Each scene shows the same named points in several views. A view is turned or mirrored, and shifted as a whole, has a little noise and may leave points out.
(in the rows, 128 means zero)

Scene 1
View 1
k722: [149 104 111 159 152 161 115  96  99 141 139 183 134 169  70 117  71 123
 136 147 149 120 161 132 106 160 113 116 144 141  77 131  74 108 112]
k60: [142  99 127 127 128 112 121 112 124 134 127 152 116 167 128 124 159 119
 158 172 155 163 127 137  80 141 130  86 124 124  98 120 129 112 108]
k982: [137  93 120 125 135 123 141 127 154 166 106  87  86 124 142 111 131  86
 150 178 162 172 127 117  74 129 110 121 106 134 110  94 101 110  96]
k196: [122 136 114  93 169 133 121 122 173 195 127 124 135 137 114 115 121 114
 145  98 152 172 181 120  69 144 102 122  80 151  81 118  94 140 149]
k842: [113  81 119 114 136 116 131 112 149 173 109  98  93 121 139 109 140 111
 133 152 169 155 110 124  83 131 113  95 101 123  78 113 124 116 114]
k326: [159 117 125 131 117 116 120 129 123 128 129 161 119 179 125 128 161 112
 170 175 146 167 131 131  78 135 129  96 125 121 113 101 118 110 108]
k677: [150 112 134 132 155 139 128  98 134 148 119 122 123 153 128 118 116 102
 152 170 163 164 174 135  73 149 110 112 124 164  94 131 105 125 105]
k976: [150 126 158 116 139 123 137 101 139 134 102 110 147 141 147 145 160 102
 192 170 164 187 169 147  69 138 135 139 139 194 124 128 133 143  64]
k215: [148 137 133 117 131 131 128 124 142 152 114 128 145 139 117 140 140 109
 181 132 150 170 154 131  83 131 130 150 123 165 117 104 106 132  86]
k384: [155  73 130 159 126 122 121  95  98 111 127 154  93 179 131 113 135 110
 144 223 167 147 124 138  82 150 123  65 144 118  90 129 126  94 102]
k463: [157 138 117 132 113 143  92 123 116 145 147 158 144 167  95 121 111 133
 132 122 153 113 136 110 103 125  96  92 108 114  62 106 102 111 146]
k181: [149 116 137 121 152 132 145 116 156 158 102  89 113 131 144 123 128  80
 172 178 161 191 176 130  62 141 114 144 118 175 125 109  99 130  83]
k294: [128 113 122 122 125 135 115 111 127 159 125 134 137 133 105 126 124 129
 144 119 160 129 118 124 106 128 120 119 120 138  75 113 113 122 106]
k414: [ 95  76 109 109 158 112 117  97 138 176 129 154 111 144 110 107 138 142
 125 121 163 144 118 138  92 151 125  69 103 117  51 146 128 120 143]
k901: [127  80 111 134 148 111 127 110 122 143 129 186 106 174 106 117 147 124
 157 167 146 166 128 146  82 158 142  83 128 115  97 130 116 105 116]
k895: [121  68 112 146 147 136 134  99 116 153 120 144 101 136  99 111 103 114
 133 162 162 135 115 133 104 151 125 107 138 130  82 125  99 104  93]
k555: [146 142 121 113 129 122 125 139 145 157 125 154 145 153 106 139 149 113
 184 120 136 176 148 127  84 134 134 144 115 145 122  94 101 131 103]
k502: [107 100 106 113 152 148 113 105 147 196 127 108 114 115 102  98  85 128
  99  97 171 116 132 107 101 134  87  99  86 126  36 122  94 122 153]
k489: [138  77 122 126 172 109 123  96 135 141 132 166  87 194 141  99 153 111
 142 204 159 187 172 147  46 171 118  41 110 120  85 155 128 109 151]
k539: [130 102 127 114 174 124 133 102 150 163 121 143 116 158 125 114 135 109
 156 159 156 186 181 144  60 161 121 104 112 158  98 143 110 129 123]
View 2
k895: [121 110 115 128 117  92 106 130 124 156 120 136 182 105 147 104 101 145
 113 107 136 143 145 142 118 111  62 125 171 102 155  93 110 101 106]
k901: [129  92 110 117 133 100  79 134 133 162 115 146 176 127 138 115 104 153
 131 132 135 126 110 144 135  95 105 120 187 153 169 112 120  77  96]
k463: [113 129 141 125 128  71  98 127 106 154 140 171 210 146 162 146 103 130
 115 110  88 131 128 179 169 104  85 121 118 125 206 100 140 139  90]
k215: [103 120 118 128  94 104  96 140 133 125 157 189 150 113 162 139 114 118
  78 113 103 107 153 116 118 105 149 142 136 138 169  75 126  91 116]
k60: [116  99 107  99 126 103  90 130 134 144 125 149 154 136 150 127  90 148
 112 131 119 112 128 149 135 100 119 124 186 149 177 106 137 105  99]
k196: [106  59  95 116 113  94  96 143 120 127 179 229 203 119 140 124 131 127
  91 107 100 118 162 127 129 122  96 132  81 159 191 103 114 100 115]
k722: [107 140 154 159 112  70  64 135 119 152 130 143 224 117 133 122 112 144
 118 124 103 137 112 148 131 100  69 134 135  80 170  97  95  97 103]
k842: [116  70  76  83 120 106 135 127 126 137 138 165 147 114 158 110  91 144
  97 103 131 128 181 147 122 126  75 119 166 140 169  97 135 128 109]
k539: [101  60  92 109 115 109  68 141 137 126 154 181 178 121 120 112 113 152
 103 137 112 106 137 122 110 112 107 133 144 143 170 110 104  86 115]
k489: [112  37  90  78 142 107  46 137 143 130 126 145 184 143 107 106  91 185
 136 168 118 105 112 152 129 113  84 116 186 154 186 143 113  96 104]
k326: [124 117 130  97 118  93  79 135 138 136 124 150 151 134 164 139  91 146
 108 139 111 110 129 146 146 100 132 130 178 157 187 100 143  94  98]
k502: [112  75  95 119 126  78 137 128  97 156 158 196 222 116 146 111 116 131
 105  80 117 151 174 165 141 127  23 116  91 115 187 102 118 144 104]
k555: [121 119 126 128 103  97  91 141 132 135 153 198 161 120 167 144 120 118
  88 114 108 111 139 117 135  97 157 141 131 165 182  81 134  75 107]
k181: [102  89 108  93  82 106  83 141 152  89 158 175 137 102 151 120 103 144
  68 134 105 100 184 101  97 132 121 146 143 129 163  85 112  89 132]
k414: [111  56  72 117 150 105 119 131 108 178 139 177 201 130 128 107 111 141
 131  97 132 138 126 163 136 100  67 109 151 148 173 116 119 120  93]
View 3
k722: [122 110 116  88 189 110 146 150  58 128 166  63 100  94 134 149 143 174
 131 118 101 139 136 168 114 122 165 168 148 133 144 141 153 117 107]
k982: [ 70 150 147 122  96 151 109 173  46 170 142  83 155 111 163 114 155 144
 148 106 128 102 148 119 104 114  83 176 146 151 129  79 149 112 124]
k384: [ 81 123 129  80  90 123 124 105  24 178 158  62  99  93 180 162 146 183
 162 109 129 106 123 139 112 169 146 147 136 136 128 115 137 139 121]
k895: [ 96 117 136  95 124 142 159 149  48 157 157  67 133  93 149 140 139 165
 155 101  93 129 147 144 121 135 143 191 148 139 151 112 155 114 117]
k555: [123 144 118 102 135 109  96 169  74 149 131  96 126 114 136  90 155 153
 137 113 130 131  96 118 143  89  82 171 157 154 100 147 154  84 126]
k489: [ 54 103 133 100 114 152  87  93  60 196 149  97 127 105 147 156 154 151
 161 118 156 114  85 141 138 176 164 158 127 122 108  97  78 116 123]
k901: [ 91 111 118  73 106 130 122 121  57 177 142  80 122 100 143 130 148 168
 164 100 116 125  90 126 150 146 144 179 152 129 127 131 124 111 127]
k677: [ 87 124 145 128 143 133 110 151  66 158 158  80 122 104 145 133 155 145
 141 134 142 133 136 154 115 127 115 150 124 146 113 114 141  98 116]
k181: [ 68 141 159 135 120 138  94 186  67 167 149  72 135 110 147 107 171 132
 146 144 153 122 143 148 115 105  66 144 125 150 112 103 156  87 121]
k539: [ 73 112 144 123 136 146 103 146  84 174 148  92 138 108 126 125 157 134
 151 131 144 138 108 147 143 133 120 167 126 137 110 114 116  85 121]
k326: [106 140 115  84 105 108  96 129  46 165 139  86 108 107 164 120 151 171
 146 105 136 111  96 117 126 129 109 154 152 145 106 133 140 117 127]
k60: [102 129 125  97  95 123 111 119  49 174 144  92 116 103 162 129 144 165
 154 102 130 120 104 119 132 143 118 163 144 149 108 125 136 109 129]
k502: [120 131 137 155 178 157 151 152  69 129 156 132 177 113 134 142 117 139
 114  72  89 132 161 124 105 119 159 231 147 159 131  74 120 106 114]
k215: [117 142 135 122 130 114 108 172  73 149 143  87 122 109 141  98 154 149
 135 125 133 139 122 130 132  94  71 159 141 160 101 140 168  82 122]
k294: [133 136 130 122 135 124 145 148  60 141 151 102 133 106 150 124 129 163
 131  91 101 136 137 120 125 117 120 193 149 165 118 126 156  99 121]
k414: [108 110 133 125 124 156 148 111  70 166 149 120 156 104 134 140 119 152
 148  75 101 142 115 114 147 153 163 219 142 150 120 106 109  98 126]
k976: [ 95 133 160 140  94 118 105 156  75 174 153  71 106 103 153 108 161 144
 152 153 158 148 129 145 138 117  56 127 112 167  87 145 171  69 125]
k463: [149 143 104 111 178 103 120 126  48 121 150 120 120 114 155 140 125 174
 106  80 109 120 121 120 105 120 155 187 157 159 110 124 132 124 116]
View 4
k489: [ 89  53 160 159 153 100 121 104 145 157 162 145 111 168  46  88 161 120
 109 133 168  93 128 156 132  96  66 157  77 104 112  72 174 193 154]
k539: [111  77 145 141 142 125 111 105 140 141 131 138  90 174  79 101 159  97
 116 149 176  95 133 159 130 129 112 148  86 123 118 106 175 174 131]
k895: [ 98 122 143 142 136 118 141 116 133 156 114  88 134  99  82  97 105 111
 112 171 158  79 150 131 126 149 111 150  88 145 121 104 174 168 139]
k463: [124  92 122  99 147 162 153 125 147 159 137 101  89 111  71  95  99 107
 139 149 111  65 154 114 127 134  93 130 141 103 170 126 136 164 165]
k722: [134 118 141 157 122 139 166 120 143 138 104  71 118 117 106 105 126 111
 145 176 115  83 145 139 131 136 101 139 108 128 176  94 173 161 171]
k60: [104  88 135 127 133 137 107 123 144 165 125 126 119 135  47  81 134 127
 102 125 178  74 130 129 117 140  95 142  94 119 122 123 152 181 148]
k384: [ 99  93 168 165 128 101 131 138 144 173 118 101 147 114  40  87 139 150
  95 125 169  74 137 127 113 125  65 144  91 125 114  96 147 187 163]
k294: [114 112 123 100 146 149 126 122 136 159 116 103 100 116  78  92 103 101
 118 164 148  69 144 122 124 164 128 136 119 126 139 141 153 163 132]
k414: [ 81  85 120 103 173 117 126  98 126 161 169 117 111 130  58  73  99  99
 119 189 141  76 123 135 144 142 115 151  97 101 124 106 187 180 126]
k181: [123 103 159 137 124 133 104 119 147 143  84 139  72 157 101 136 159  84
  99 124 206  96 172 154 109 148 128 144  96 167  90 136 144 155 110]
k982: [ 92 107 147 120 137 128 112 111 147 163 113 133  89 115  79 124 111  86
  91 121 201  83 182 132 111 145 110 150  91 162  77 128 144 159 117]
k215: [136 110 125 115 117 167 100 123 145 144  87 126  81 151  94 106 144  96
 115 130 185  81 145 139 111 167 140 132 108 143 132 157 147 156 128]
k901: [100  94 121 143 127 138 115 105 146 157 136 117 132 132  59  72 128 122
 113 138 173  81 119 136 125 134  91 151  69 115 136 101 179 183 160]
k196: [115  82 118  92 161 159 119  87 143 135 142 147  42 165 104 118 121  52
 138 161 155  95 161 153 136 137 136 146 114 122 131 128 169 153 115]
k976: [138 100 157 135 117 135  82 142 138 148  71 134  92 180  78 108 188 115
  97 130 208  85 130 155 104 171 145 132 106 148 107 159 140 169 109]
k502: [ 89  98 129  83 187 127 159  99 130 157 158 104  71 103  96 115  68  62
 134 201 116  78 175 129 145 141 125 147 132 122 123 115 168 152 116]
k326: [117  92 127 131 116 157 107 125 155 161 116 128 112 135  54  87 136 126
 107 102 180  74 138 124 109 138  85 139  93 123 134 127 141 177 163]
k677: [123  94 162 142 135 124 126 125 142 146 105 118  89 153  89 120 156 101
 114 148 167  89 153 152 121 137 114 142 108 139 118 118 153 165 131]
k555: [133 105  99 108 113 188  97 108 152 143 104 134  80 151  90  96 133  92
 124 119 184  80 142 133 113 159 127 136  99 133 149 151 152 160 142]
k842: [ 78  97 138 103 162 116 115 111 134 171 139 128  99 113  61 101  97  92
  94 153 180  77 161 129 124 148 115 148  99 137  83 125 158 168 109]

Which points are out of place in each view (at most two, in the order of its rows)? Write none if all are in place.
view 1 | none
view 2 | k842
view 3 | k722
view 4 | k539
